Each row is a point on a tangle of strands that fork, close into loops and nearly touch. The rows are in no order.
Two points are linked if the straight distance between their rows is under 39.8. Some points are linked to none.
Q600: [ -1   3  17  -3 -16   2  -9  15  15  27  16 -14  20 -20   4   0   0 -12
   1   2 -12 -12  12]
Q697: [ -6   4   6 -17  22  -6 -11  -1  -3  -9 -17   7 -15  24  -2   3   7   8
  -8  -5  -8  15 -17]
Q918: [ -4  -2 -10  21  -7   7  10  -3 -30  12  -2 -16   1 -16 -18  -7  -9 -10
  12  -6   9  -6   4]
Q598: [  3 -11 -14  17  -4  12  -3 -10  -7 -24  -1  11   3  18  -8   1  10  27
  18   6  -9   8   7]
Q708: [-10  -4  24 -20  17  12   0   6  21   1   4   5  10  25   6  22  -1  -4
 -12   5   2   4 -14]
Q981: [  5 -12  -4  -3   7   3 -12  -5   0 -21 -10  17  -3  30  -5  10   9  28
  15   1 -14  13   2]
Q704: [  4   3  -4 -17   9   5   0 -26  16 -23  11  24  -1  17  19  -4   1   0
   0  21  -3 -11  -5]
Q474: [ -8   7  -2  19 -19   4   9   5 -16  21  16 -15   8 -34 -11   4  -2 -26
   8   0  16 -20   2]
Q301: [  7  -6   4   4  -3  21  -1  -2  21 -10   3  16   5  16   8  14  16   9
   9  14  -5  -1 -11]
Q628: [ -2 -11 -16  24  -5  12  22   7 -35  18 -12 -17  -3  -3 -15   4  -8 -15
   9 -16   8   5  -5]
Q13: [ -3   0  19 -10   2  18  -1   3  32   3  13   7  19  15  15  18   3  -6
  -6  12  -5  -3 -11]
Q633: [ -2  10  -1  30 -21  22   2 -12  -1  -4  10  -2   6 -17  -4   3  13   1
  10  13   6 -13  -6]
Q443: [ -6   4   9  18 -15   6   3  -8 -21  14   6 -18  11 -25 -18 -10 -10   1
   9   4  -3 -11  14]
Q878: [-18   1  15  -1   3 -13  -3   1   3   7  20   1  13 -27   6 -13  -7 -17
  -9  -5  11 -21  19]
Q446: [  2 -13  -5  -6   8  18  11  13  -1  13 -15  -9   8  13  -9  10 -14  -9
   2  -4  10   2   4]
Q724: [ 11  -5 -29  38 -24   7   4  -7 -24 -14  -4  -4  -9  -2 -24  13  15  19
  29   2   2   8   4]
Q398: [  6 -14   5  35 -13   2   1   7 -25  -2 -10 -12  -7  -8 -17  -3  18  24
  17  -6   1  12  -4]
Q482: [ 17   6 -10   5 -31   7  -6 -18  24 -19  16   8  11   2   9   4  10  24
  20  25 -29   1  11]
Q421: [ -5   5  -3  -3  15  -7  10  20 -24   4 -23   1 -11   8   9  -9   5 -14
 -24 -29   6  18 -16]
Q892: [ -9  -9  -3  -3   1   5  20  19 -19  27  -1 -13   2 -11  -9  -1 -15 -32
  -3 -18  21  -9   6]
Q37: [ -1   7  -7 -10  18  -8  -6  -9  -1 -12 -11   9 -11   4   5 -14  -5   1
  -6  -4   1   0  -1]
Q777: [  4  -2 -17  -7   4  19  10 -15   9 -27  -1  22  -4  19  14  -2   4  -6
  -3  16  12 -11 -12]
Q627: [-16  -1   6 -20  20   6   8  19  10  -1   1   0   5  11   5   8  -4 -20
 -23 -10  26   0  -7]
Q543: [ -3  12   5 -39  16 -16 -10 -14  26  -4   4  16   0  -1  13  11  -5 -13
  -5  15  -2 -15  -8]
Q911: [-20   2  15 -30  24 -33  -5   7   6   3   9   6  -3 -11   1  -6  -5 -24
 -23 -15  12  -9   7]
Q913: [  1   2  10  14  -6 -15  -1   8 -16  11   1 -13 -11 -20  -6 -27   0   3
   0  -6  10  -4   3]
Q793: [  2  15  25 -19  -3 -14 -20  -1  33  15  18  -1   8  -6  14   4   5  -1
  -6   9 -21  -1   0]
Q93: [ -7   2  14  -1   4  -6  -9   3   2  10   8  -2   3 -12  -1 -16 -11  -3
  -3  -1   3 -12   9]
Q453: [ 14  12  10   0  -5 -16 -17 -16  20  -8  13   0  -3 -10   8 -13   1  21
   2  21  -8  -1   5]
Q220: [  7   1  -6  23 -21  11  -1 -10 -15   6   4 -12   8 -17 -18   2  -2   9
  21   9  -5  -4   8]
Q670: [ 19  -1 -10   9 -13  -6  -7   5  -6  18  -4 -12 -12 -19  -5  -9  -3  -3
  15   1   2  -7   2]
Q991: [ 17  10 -16  26 -35   4  -4 -14  -5 -11  10 -11   3 -16 -16   3   4  33
  23  21  -9   3  18]
Q801: [-15   2   2   0  14  -8   7  20 -12   2  -8  -1  -8  -1   6 -13   5 -20
 -26 -24  19   4 -10]
Q990: [ -2   1   3  -9  -6   8   0  10  20  18  11  -5  18 -17   7   4  -4 -22
  -3   3   4 -19   7]
Q180: [ -4  -6  -7  -6   4 -17  24  25 -28  23  -6  -9 -16 -12   5 -13  -9 -31
 -14 -33  14   2  -3]
Q583: [ 10 -10  -6  10   0  16  -1   4   7 -19 -12  18  -9  21   1  11  20  13
  10   4   3   7 -16]
Q526: [ -8   6  -3 -18  24  -1   1   0   0 -10 -13   8  -7  16   7  -1  -3  -9
 -16  -7   8   6 -12]
Q44: [ -5  -6 -21   4   1  12  21  13  -8  14  -5 -12   4  -6  -1   8 -15 -32
  -4 -10  31  -6  -7]
Q595: [-18   4  17 -47  24 -12   1 -20  26  -8  16  13   5  20  15  22 -15 -17
 -17  17   2  -7  -7]
Q172: [-33  11  11 -48  31 -23   5  -1  -2  -4 -13   0  -8  10  -6  10 -17 -21
 -38 -17   6   8  -6]
Q750: [-20  -6   9 -27  17 -14  14  25  -9  14  -4  -2  -3   0  -8  -4 -14 -30
 -30 -29  18  -1  10]
Q557: [ 13  -7  18  14  -6  -6 -19  -2  14 -12   4   4   2   8   0   6  16  43
  14  13 -21  16   2]
Q880: [-22   6  18 -38  28 -11  -3  -3  17  -5   7   9   2  11   5  15  -8 -15
 -24  -2  10  -4  -7]
Q521: [ 19   0  -9   5 -25  -1 -15  -7  16 -13  10   2   6   5  -4   8   9  37
  23  17 -25  10  17]
Q669: [  1  -5 -19   6   5  -3  23  19 -33  12 -27  -7 -15   8   7  -5  -2 -11
 -14 -33  -2  25  -9]
Q113: [  5 -20 -17  11   1  13  19  16 -25  14 -23 -11  -6  11 -10   8  -6  -7
   5 -18   6  16  -7]
Q288: [  1  -2 -26  20   2   9   6  -4 -22 -18 -17   6  -4  14  -2  -8   3  11
   2 -11   0  10   3]
Q276: [ -6  -3  -2   4  -6  18   5   5   1  15   3  -7  16  -8  -3   5 -12 -16
   5   0   8 -16   5]
Q383: [  5   5 -20   8   6  -4  -7 -13  -9 -22 -11   8 -11   7   2 -17  -1  16
   7  -2  -3   5   5]
Q649: [  3   6  11 -17  11  -6 -11 -26  20  -7  15  14   1  16  14   3  -6   9
   1  20 -17  -3   2]
Q769: [  0  12   9  24 -24   7  -2   3   8  11  16  -9  11 -26   1  -1  10  -3
   3   9   5 -17   0]
Q687: [  7 -15 -13  23  -9   1  -7   3 -15 -14 -11  -1  -2   9 -18   1   7  33
  22  -5 -10  17  12]
Q614: [ -6  10  30 -16  10 -19 -23   5  18   8  15   2  -3  -5   5   0   3  -1
 -12   5  -5  -5  -4]
Q343: [ -2   0  18 -13  16  -7 -12 -12  10   2   4   6   0   8   2  -7 -14   7
  -4   6 -14  -2   9]
Q819: [ 13   7   0  -3 -18   7  -7 -21  25  -2  17   3  18   0  14   0  -3  15
  11  21 -30  -4  13]
Q760: [  5  -4   4  28  -3  -5  -2  14 -20  -1 -12  -8 -15  -5  -6 -14  17  12
   3 -12   3  11 -11]
Q454: [ -1  14   8   2 -16   3  -2 -19  33  -2  26   3  22 -11  25  -2   4  -5
  -2  17 -14 -14   5]
Q257: [ 10   3  -8  -5  -7  14  -1 -13  18  -1   4   8  13   0   7   3  -5   1
  13  18 -13 -16  10]
Q330: [ -1  -1  12 -13  17 -10 -19 -12   3 -15  -6  10 -11  27  -2   8   7  26
   2   4 -20  16  -6]
Q209: [ 10  -7  -9  42 -26  -1   4  -3 -32  -8  -1 -16  -7 -14 -29   6  15  30
  24   0   3  16   1]
Q810: [ -4  -2 -15  -4  10  20  13  -7   5 -12  -1   9   6  12   8   0  -8 -10
  -2   5  14 -10  -1]
Q501: [-13 -11   1 -16  10   3  21  27 -10  17  -6 -11   6   1  -8   3 -20 -30
 -19 -23  25   1   7]
Q714: [-29   9  31 -34  24 -25 -15  -5  16   6  19   6  -2   1   6  15   1 -18
 -25  -3   6  -3  -1]
Q802: [ 15  -2  19  19 -17  -1 -14   1  12   1   6  -9   6  -7  -1  -2  13  30
  12  14 -17   8   1]
Q551: [-18   9   5 -40  27 -15  -1  -1  -8  -1 -27   3 -15  19  -8   7 -10  -9
 -25 -13  -3  14 -11]
Q648: [ -9  -5   3   2  -9   1  11  12 -19  26   9 -16   7 -27 -14  -7 -13 -27
   3  -9  11 -18  12]
Q727: [  8   1 -13  -8   6   0  -2   2   6   9  -8   3  -3  -8   1  -2  -9 -14
   5   0  10 -11  -1]
Q40: [-12   0  18 -36  21   9   0 -11  19 -12   4  10   3  38   7  27  -2   1
 -14  16  -2   7 -19]
Q599: [  0   1 -20  -1   5 -13  31  17 -36  18 -18  -9 -13  -4  13 -11 -10 -27
 -24 -35   5  17  -3]
Q612: [  5 -12 -15  18 -13  20   2   0 -12   4  -7  -6  10   2 -15  13  -2   9
  22   3  -9  -1  10]
Q968: [ 11 -12  11  23 -24  -2 -10   3  -3  -1   1 -11  10  -7 -17   2  13  40
  22  10 -19  14  11]
Q14: [  5  12  10 -17   3 -20 -14 -15  23  -2   9   8   1 -14  12  -9  -7   2
  -1  17  -8 -11   5]
Q193: [ -7   0 -20   7  13  16  14  -5 -13 -15 -15   6   2  14   4  -7  -4  -3
  -7  -9   8   2  -3]
Q578: [  8   2  10  -6 -13  20   3 -10  34  -8  16  15  14  13  21  12  15   1
   0  21 -17  -2 -13]
Q651: [  7   8   7  11 -16  -2  -9 -12   2   3  12 -14  10 -19  -7 -12  -7  21
   9  16 -13  -4  17]
Q547: [ -1   7  28  -2  10 -16 -21   0  10  -1   8   0 -12   2   3  -9  11  15
  -9   3  -6   4 -11]
Q296: [-21   3  38 -17  16 -23 -16   5  13  11  26   2  -1  -4   4  -2   1  -9
 -24  -7  -2  -2   6]
Q890: [  6   5 -11  15   1  -4  -4 -10  -7 -12  -4   0 -10 -12   0 -21  -1   8
   3   4   8  -6   1]
Q622: [ -1  -3  -1 -14   0 -25   8  23 -16  24  -1  -7 -15 -20  -2 -15  -8 -29
  -6 -19  16 -11   3]
Q759: [  8  -4  10   0   3   0 -16  -3   8   2   0  -1   1   6  -4  -6  -3  18
   6   5 -18   5   7]
Q887: [ 11  -8   0   6   5   2  -9   8  -6   3 -14   2  -8   9  -9  -3   4  10
   9  -4  -5   8   1]
Q216: [ 11   7  16  -9 -14   1 -11   4  24  17   8  -5  15  -8   6   2   1   1
   5   8 -24  -4   6]
Q138: [ -3  -7 -13 -16  15   0  24  22 -15  13 -20 -11  -6   8   2   3 -20 -25
 -21 -28  21  12  -7]
Q762: [  6   1 -29  19   0  -1  19   5 -33   4 -19  -4 -17  -2   4  -9  -2  -7
  -2 -24   3  15  -4]
Q194: [ 11  -3 -17   1  -5 -15   7  11 -17  24  -6 -10 -18 -20  -3 -12 -11 -20
   8 -11  11  -8  -1]
Q248: [ -6   9 -15 -15  23   1  12  11 -14  -9 -27   1  -8  19   9   2  -3 -12
 -26 -19   7  18 -14]
Q409: [ 14  -2 -29  26 -14  -3   0  -6 -24  -5  -7  -6 -12  -8 -14  -5  -1  13
  22  -2   2   7   6]
Q297: [ 10  -7   9  21 -23  22  -3  -3  21 -11   3  11  12   3   6  18  26  18
  16  15 -12   0 -11]
Q775: [ -8   7   8 -19  20   0  -5 -19  14 -20  10  19  -7  24  16   3   5  -2
 -15  15   1  -3 -18]
Q523: [  3   0 -35  27  -7   4  14 -11 -36  -1 -13  -8 -12  -7  -7  -4  -5  -3
   9 -12   5   7   0]
Q132: [-27   4  14 -36  29 -18   4  12  -1   2   0   4  -3   3  -2   0  -9 -25
 -33 -22  11   2   2]
Q732: [ 12   8  -6  25 -25  13  -2 -17  12 -15  11   4   3 -10   2   1  14  15
  14  21  -5  -8  -2]
Q41: [  0  -4 -12   3  -5  28   8  -5   6   1   0   2  17   3   2   8  -5  -5
  10  12   4 -11   4]
Q537: [  6   3  -1  14  -2 -17   2  14 -26   6 -11 -11 -23 -11   1 -26   7  -1
  -8 -19   6   7  -9]
Q114: [  1  17   8  14 -27   4  -6  -8  26   5  23  -4  17 -29  15  -5   9  -3
   2  16  -3 -17   3]
Q597: [  9 -16 -27   3   2  20  16   7  -8   2 -17  -5  -1  16  -8  16  -9  -6
  10  -4  11   6  -2]
Q267: [-12  -2  12  -2  13  -9  -4  13  -2   8   5   0  -5  -8   2 -15   1 -13
 -14 -14  12  -9   0]
Q94: [ 13 -10 -15  20  -8   9  -4   6  -4  -5 -16   2  -9   7  -8   8  13   9
  15  -1   4   5  -9]
Q542: [  9  12  -1  12 -12   0  -8 -17  17 -12  11   7   1 -14   9 -11   3  10
   6  21  -2 -15   2]
Q133: [  2  -5  -2 -30  11  20   5  -6  18 -17  -3  13   3  35   6  22   2   1
   0  17  -1   2 -15]
Q624: [ 17   7  -4  12 -27   0 -11 -16   9  -5  12 -10  12 -12  -7  -5  -3  34
  18  20 -21   6  24]
Q909: [ -1 -14  -6   6  13  14   6   7  -8 -21 -22  14  -2  29   2  10  17  12
   0  -9   1  17 -15]
Q674: [-13   2  21 -20  13 -31  -8   4  12   7  16   7   3 -26   4 -13  -7 -17
 -11  -5   8 -17  16]
Q370: [ 15 -14  -8  27 -24  -5  -9   4  -4 -18  -2   1   0   2 -15   9  19  42
  30   5 -10  15  10]

A piece is two or more points that can be reached from each other along the links. Count, over all rows, the pieces, the separate loops (a circle has one, a figure eight two, a Y none), the forks (points with three links) and the tips (points with one).
pieces => 3
loops => 0
forks => 14
tips => 20

Name the points in between on the shortest way along the links from the first point to the second, in order.
Q343, Q547 => Q649 > Q704 > Q777 > Q810 > Q41 > Q276 > Q990 > Q600 > Q216 > Q793 > Q614
Q759, Q697 => Q343 > Q649 > Q704 > Q777 > Q810 > Q193 > Q288 > Q383 > Q37 > Q526
Q968, Q819 => Q370 > Q687 > Q598 > Q981 > Q330 > Q697 > Q526 > Q37 > Q383 > Q288 > Q193 > Q810 > Q41 > Q257
Q297, Q724 => Q301 > Q583 > Q94 > Q887 > Q759 > Q343 > Q649 > Q704 > Q777 > Q810 > Q193 > Q288 > Q383 > Q37 > Q526 > Q248 > Q421 > Q669 > Q762 > Q523 > Q409
